Points on a hilly landscape, in no order, each with its height.
From any point a climber takes the steepest step (rise divided by distance) to one of its 2 nearest points. It stops when none of these is higher. Distance is the straight distance between rows; heights are no part of it.
J_476 (h 455): [166 103 161 117 133 164 149 108 161 109 128 126 118 103 148 113 114 140
 150  46 172 143]
J_934 (h 657): [117 183 111 152 145 151 156 104 115 157 133 131 151 152 138 120 109 169
 123 119 125 154]
J_501 (h 749): [ 80  77 138 147 112 122 143 115 142 114 115 112 109 111 175 187 131  59
 108 145 148  88]
J_964 (h 917): [ 77  87 159 128  91 142  91  86 105 104 108  91  97 120 160 197 122  88
 132 119 160 105]
J_43 (h 201): [ 83 135 129 158 146 124 143  86 122 177 136 108 119 139 157 151 156  96
  86 186 194  78]
J_504 (h 876): [148 106 114 130  98 169 118  51 104 137  57  91 132 155 176 125 149 200
  95 143 173 140]
J_760 (h 325): [128 159 115 150 106  77  80  79  83 124 162 118 167 132 165 113 139 134
 135 108 153 118]
J_432 (h 388): [ 94 142 140 191  97  55 112 129  88 107 192 117 123 161 167 106 160 109
 121 160 113  97]
J_256 (h 251): [129 157  97 130 117 110 158  93 145 150  99 168 131  72  71 144 143 133
 131 163 139 124]
J_88 (h 558): [196 136 145 105 135 111 144 108 149 110 184 161 120 103  92  89 100 120
 187  79 114 167]
J_840 (h 578): [114 107 137 129 112 138 153 101 174 125 134 106  90  53 141 168 156 110
 100 173 164  88]
J_257 (h 579): [127  34 165  82  87 182  58  97  92 112  87 103 112 132 185 140 113 111
 104 106 144 110]
J_941 (h 777): [167  95 103 136  90 176 117  76 114 103  69  96 143 128 173 102 120 183
 127  77 151 141]
J_316 (h 280): [130 155  77 101 118 106 158 129 133 146  72 129 111  73  79 170 120 171
 146 128 121 111]
J_514 (h 470): [194 142 149 147 167 177 142 136 156 142 133 164 132 144  78 128 101 149
 150  42 141 136]
J_421 (h 204): [175 121 111 121 109  80  91  92  93  75 109  95 162 108 175 139 136 136
 157 101 124 152]
J_942 (h 82): [113 109 152 156 117 134  85  67  79 124 113 108 126 186 177 120 128 149
 116  66 174 123]
J_544 (h 709): [119 122 127 125 134 154 142 177 165 150 124 115 131  94 121 165 142 114
  98 165 110  89]
J_448 (h 643): [112 150 142 122 129 169 157 150 170 165 109 104 115  76 124 160  98 162
 118 142 127 105]
J_728 (h 818): [100 136 134 110 151 163 132 101 181 154 158 129 151 110 147 138 126 134
 118 197 131 135]
J_831 (h 476): [127 132 148  91 171 204 151 177 176 159 132 172 123 135  79 110  98 135
 132 133 104 140]
J_333 (h 678): [131 133 147 114 122 124  84  75 124 158 160  86 160 162 188 128 146 136
 105 184 176 133]
J_854 (h 58): [135  99 181 114 112  75 104 131 122  99 190 136 103 144 151  49  99 108
 173 111 114 144]
J_179 (h 514): [143 137 110 129  98 125 146  92 104 136  52 103  99 108 127 164 126 204
 125  95 165 136]
J_996 (h 686): [ 88 121 116 105 143 132 134 131 165 159 138  84  98 126 134 148 180 160
  92 161 150 110]
J_73 (h 791): [138 141 140 154 115 115 157 181 139  96 175 155 147 142  99  81 119 125
 166 107  86 162]
J_122 (h 402): [127  99 159 106 170 164 150 136 172 109 159 122  90 119 134  78 112 114
 132  62 146 138]
J_214 (h 422): [142 105 108 158 134  96 137 184 116 135 138 155 139 101  74 111 172  99
 113 203  79 166]
J_219 (h 586): [ 98 148 140  97 109 177 136 164 181 149 117 147  90  65  79 185 121 170
  99 159 154 101]
J_184 (h 420): [147 126 140 110 173 160 145 185 166 130 158 139 113 141 107  97  86 133
 140  98  73 149]
J_663 (h 157): [ 81 162 127 155 107 152 136  66 120 141 122 107 130 141 168 170 134 135
 102 156 163 113]
J_446 (h 602): [135 108 118 127 136 130 133  99 150 176  92  74 105 121 158 174 169 176
  94 162 172 119]
J_449 (h 387): [130 182 122 160 129 106 104  67  94 145 144 155 162 131 126  95 120 129
 135  74 152 151]
J_254 (h 363): [104 170 121 120 111 180 104 161 114 166 101 190 132 175  33 116 162 124
 106 175 104 137]
J_537 (h 648): [101  83 152 132 124 141 154 131 177 141 114  96  79 113 175 189 128  95
 114 186 186  78]
J_171 (h 259): [107 166 110 159 145  91 128 121 116 177 143 125 143 132 150 119 161 115
  70 145 162  96]
J_195 (h 505): [204 130 168 109 166 149 127 121 188 132 145 146  91 111  91 103 119 140
 171  71 129 147]
J_731 (h 760): [ 81 121 146 116 112 130 145  99  99  75 125 112 119 125 156 185 112  87
 149  88 157 126]
J_529 (h 649): [178 128 129 113 134 108 145 177 119 101 145 187 142 106  59  89 114 104
 160 101  70 148]
J_367 (h 499): [153 158  80 123 130  59 153 103  97 102 116 118 143 120 119 142 143 128
 156  86 139 123]
J_976 (h 784): [112 162 136 176 124 133 132 169 113 160 182 164 157 190  89  72 138 147
 125 144 100 165]
J_676 (h 301): [142  95 176  67 150 177 170 134 156 127  89  91  92 105 168 107  58 128
 127  99 142 109]
J_348 (h 159): [158 118 156 119  98  65  79 100  92  78 159  99 164 139 160 101 106 123
 180  68 133 135]
J_344 (h 439): [162 161 118 138 133 135 142  91 124 141 127 163 149 149  85 121 121 152
 162  43 157 148]
J_656 (h 463): [116 101 121 152  95 116 154  95 104 113  57  97  97  94 148 190 123 161
 151 139 169 108]
J_123 (h 655): [ 68 112 123 166 137 128 156 122 129 101 130 154 141 133 135 138 135  94
 128 123 119 149]
J_97 (h 587): [123 195  99 119 173 142 146 120  95 200 126 134 118 181  98 116 119 180
 115 142 146 141]
J_483 (h 372): [123 139 118 146 133  63  86 168 149 133 169 129 150 137 103 106 157 154
 126 141  89 147]
J_4 (h 188): [134 111 134 146 133  83  97 121 123 102 157 126 152  96 160 120 116  67
 155 189 110 109]
J_977 (h 614): [ 97 161  94 153 134 135 144 198 107 172 141 161 134 167  87 121 145 129
 106 170  79 148]
J_924 (h 114): [169  92 165 116 140  92 109 121 129  89 153 127 146 113 158  65  94  96
 184  60 142 145]
J_988 (h 319): [139 114 105 110 155 147 123 133 172 185  90  89 130 154 132 146  97 183
 109 166 127 136]
J_623 (h 262): [155 115 111 131 111  66 137 128  76  72 124 110 149 157 161 146  83 102
 191 116 110 129]
J_761 (h 552): [ 92 148 106 173  97  87 165 136  91  84 152 174 163 128 118 138 142  83
 135 128 112 142]
J_502 (h 524): [147 141 112 142 102  93 123 186  80 125 160 174 147 126  46 109 178 135
 147 164  72 170]
J_867 (h 271): [146 145 135 140  81 104  83  80  54  95 160 102 173 168 174 163 119 118
 159 128 132 124]
J_847 (h 346): [132 120 129 106 165 114 166 179 138 101 144 141 114  88 105 102 146  91
 121 179  71 150]
J_250 (h 795): [112 127 101 118 144 153 158 176 179 168 158  97  98 129 114 188 158 124
  81 197 141  93]
J_866 (h 121): [ 94 146 139 154 120 151 128  73  88 151 106 108 121 148 172 132 118 152
  84  94 182 103]
J_678 (h 489): [121  76 153  96 129 163  90 109 115  98 105  89 142 119 212 132 104 113
 116 124 129 111]
J_117 (h 419): [118 140 111 164 157 173 143 148 163 160 116 179 105 155  80 112 110 142
 112  93 131 129]
J_807 (h 289): [137 134 127  85 110 139 115 191 144 122 101 144  99 104  49 150 134 130
 122 103  92 108]
J_351 (h 577): [131 162  93 105 133 118 138 111 104 138 115 112 116 132 126 153 129 172
 132  81 160 119]
J_28 (h 361): [146 100 116 131 141 138 103 109 152 135  80  80 143 140 169 122 100 162
 101 119 141 122]
J_338 (h 447): [108 128 161 140 107  82 144 152 104  64 176 166 153 138 146 127 120  72
 173 141 128 151]
J_14 (h 525): [127  89 130 128 120 120 131  81 130 126  53  87  96 124 181 172 128 135
 113 178 165 123]
J_696 (h 416): [116  73 139 108 156 122  98 123 158 140 124  86 141 142 197 113 113 116
  97 134 155 121]
J_590 (h 630): [104 154 155 197  93 111 144 143 122 109 188 163 157 159 122  77 112 116
 138 130 110 153]
J_114 (h 425): [128  78 136 128 128 108 128  89 116  94 126  73  89 148 172 158 115 109
 136 174 130 118]
J_50 (h 644): [132 138 113 173 116  96 157 206  92  98 134 165 140 129  79  90 139 142
 145 128  70 178]
J_884 (h 329): [160 103 146 135 118  95 106 119  95  86 137  81 127 163 201 130  91  98
 170 159 103 140]
J_795 (h 592): [132 133 139 118 147 112  88 134 148 136 208 104 160 144 172 123 151 128
 110 177 137 126]
J_816 (h 51): [123 112 138 135 123 175 123  60 112 120 108 115 114 157 146 120 138 164
 131  36 195 149]
J_812 (h 311): [127 150  84 148 154 122 112  98 140 173 101 107 146 126 152 123 122 144
  89 160 153 103]
J_227 (h 345): [104  91 174  81 165 171 186 171 173 136 141 115  95 115 167  92  94 100
 103 107 142 129]
J_339 (h 337): [132 142 110 112 124 153 114 159 141 170  56 174  85 102  47 152 102 164
 129 114 118 106]
J_345 (h 526): [ 99 141 143 108 127 186 148 160 156 141 119 161 113 111  62 150 146 146
 118 155 117 149]
J_377 (h 115): [109  99 161 140 125  72  94 141 148 104 182 143 128 139 158  65 111  92
 133 168 105 130]
J_39 (h 646): [146 143 137  95 126 118 124 116 139 104 160 156 122  93 111 103 130 117
 150 120 121 144]
J_358 (h 773): [155 116 123 136  94 150  92  43 103 148 109  72 147 149 187 140 165 163
  89 186 166 127]
J_85 (h 451): [150 136 109 121 148 105  89 182 173 150 141 160 163 129  90  95 133 110
 128 144  77 138]
J_152 (h 733): [104 153 132 147 131 138 133 103 143 135 150 127 156 161 159 130 107 143
 135 189 133 166]
J_90 (h 284): [153 109 107 103 126  76 161 163 128  69 152 132 104  98 108 138 135  90
 162 152  72 146]
J_379 (h 803): [ 83 112 161 113 117 139 169 145 116  67 142 139 114 112 128 129 138  67
 147  91 121 141]
J_943 (h 298): [113 107 138  96 156 156 158 145 153 125 144 115 126 107 172 101 113  99
 112 147  99 122]
J_618 (h 421): [140 176  80 143 140  69 165 111  78 149 129 158 122 145  97 126 150 141
 140 115 128 128]
J_326 (h 508): [ 98 130 110 159 146 136 130 180 128 157 111 168 148 141  73 108 168 116
  75 119 107 137]
J_164 (h 417): [185 136 145  95 119 145 134  83 116  93 130 106 140 111 142 119 106 112
 189  49 153 138]
J_633 (h 231): [139 134 133  77 126 155 155 199 140 124 151 134 119  77  88 107 132 106
 138  93  77  86]
J_454 (h 306): [155 147  92 122 147 137 129 146 123 154  73 132 135 119  87 163  94 171
 153  95  93 120]
J_480 (h 374): [126 177 115 125 155 163  90 152 142 191  77 176 109 161  63 131 101 150
 116 100 127 108]
J_839 (h 426): [159  98 149 108 121 156 101  80 122  96 108 102 167 111 173 105  83 124
 156  96 128 141]
J_277 (h 232): [146 143  90 115 135  99 116 163 128 141 135 124 106 121  68 157 191 136
 112 139  86  97]
J_798 (h 537): [155 127 123 109 142 141  84 205 138 117 129 183 132 147  39  97 137 102
 137 124  78 135]
J_756 (h 423): [ 88 174 103 142 137 154 118 178 122 183  87 183 110 159  54 143 145 120
  74 137 112  98]
J_570 (h 742): [152 148 111 102 134 153 121 102 152 126 132 119 151  92 130 137 122 137
 143 157 110 133]
J_613 (h 474): [110 171  75 169 119  91 190 147  87 117 127 161 130 116 106 165 174 100
 125 135 121 125]
J_541 (h 296): [131 144  89 129 153  93 125 154 140 131 164 118 134 115 110 135 146 143
 120 101 110 112]
J_906 (h 491): [ 96 139 154 165 114  98 109 138 132 123 199 148 135 172 147 113 170 113
 110 192 135 123]
J_405 (h 684): [132  48 142 110  86 164  95  83 121  84  47  90 118 138 192 126 131 168
  98  89 152 118]
J_638 (h 247): [127 101 134 108 145 113 141 127 118  96 111 117 140  93 176 117 101  79
 163 134 102 114]
J_194 (h 294): [119 133 128 129 108 144  66 193  95 155 109 171 135 171  48 117 186 104
  93 156  76 125]

Where does a climber stop that starts at each point below?
J_942 | J_504
J_988 | J_504
J_277 | J_73
J_854 | J_476
J_867 | J_728

Call two points neighbours if one is among the 2 nearest of the other. Go from one point of each pair to the other, from neighbour to neighbour, staying as high as possible. Name the lowest point that can't be avoided.
J_351, J_250 | J_656
J_976, J_73 | J_590
J_379, J_964 | J_731
J_476, J_504 | J_164
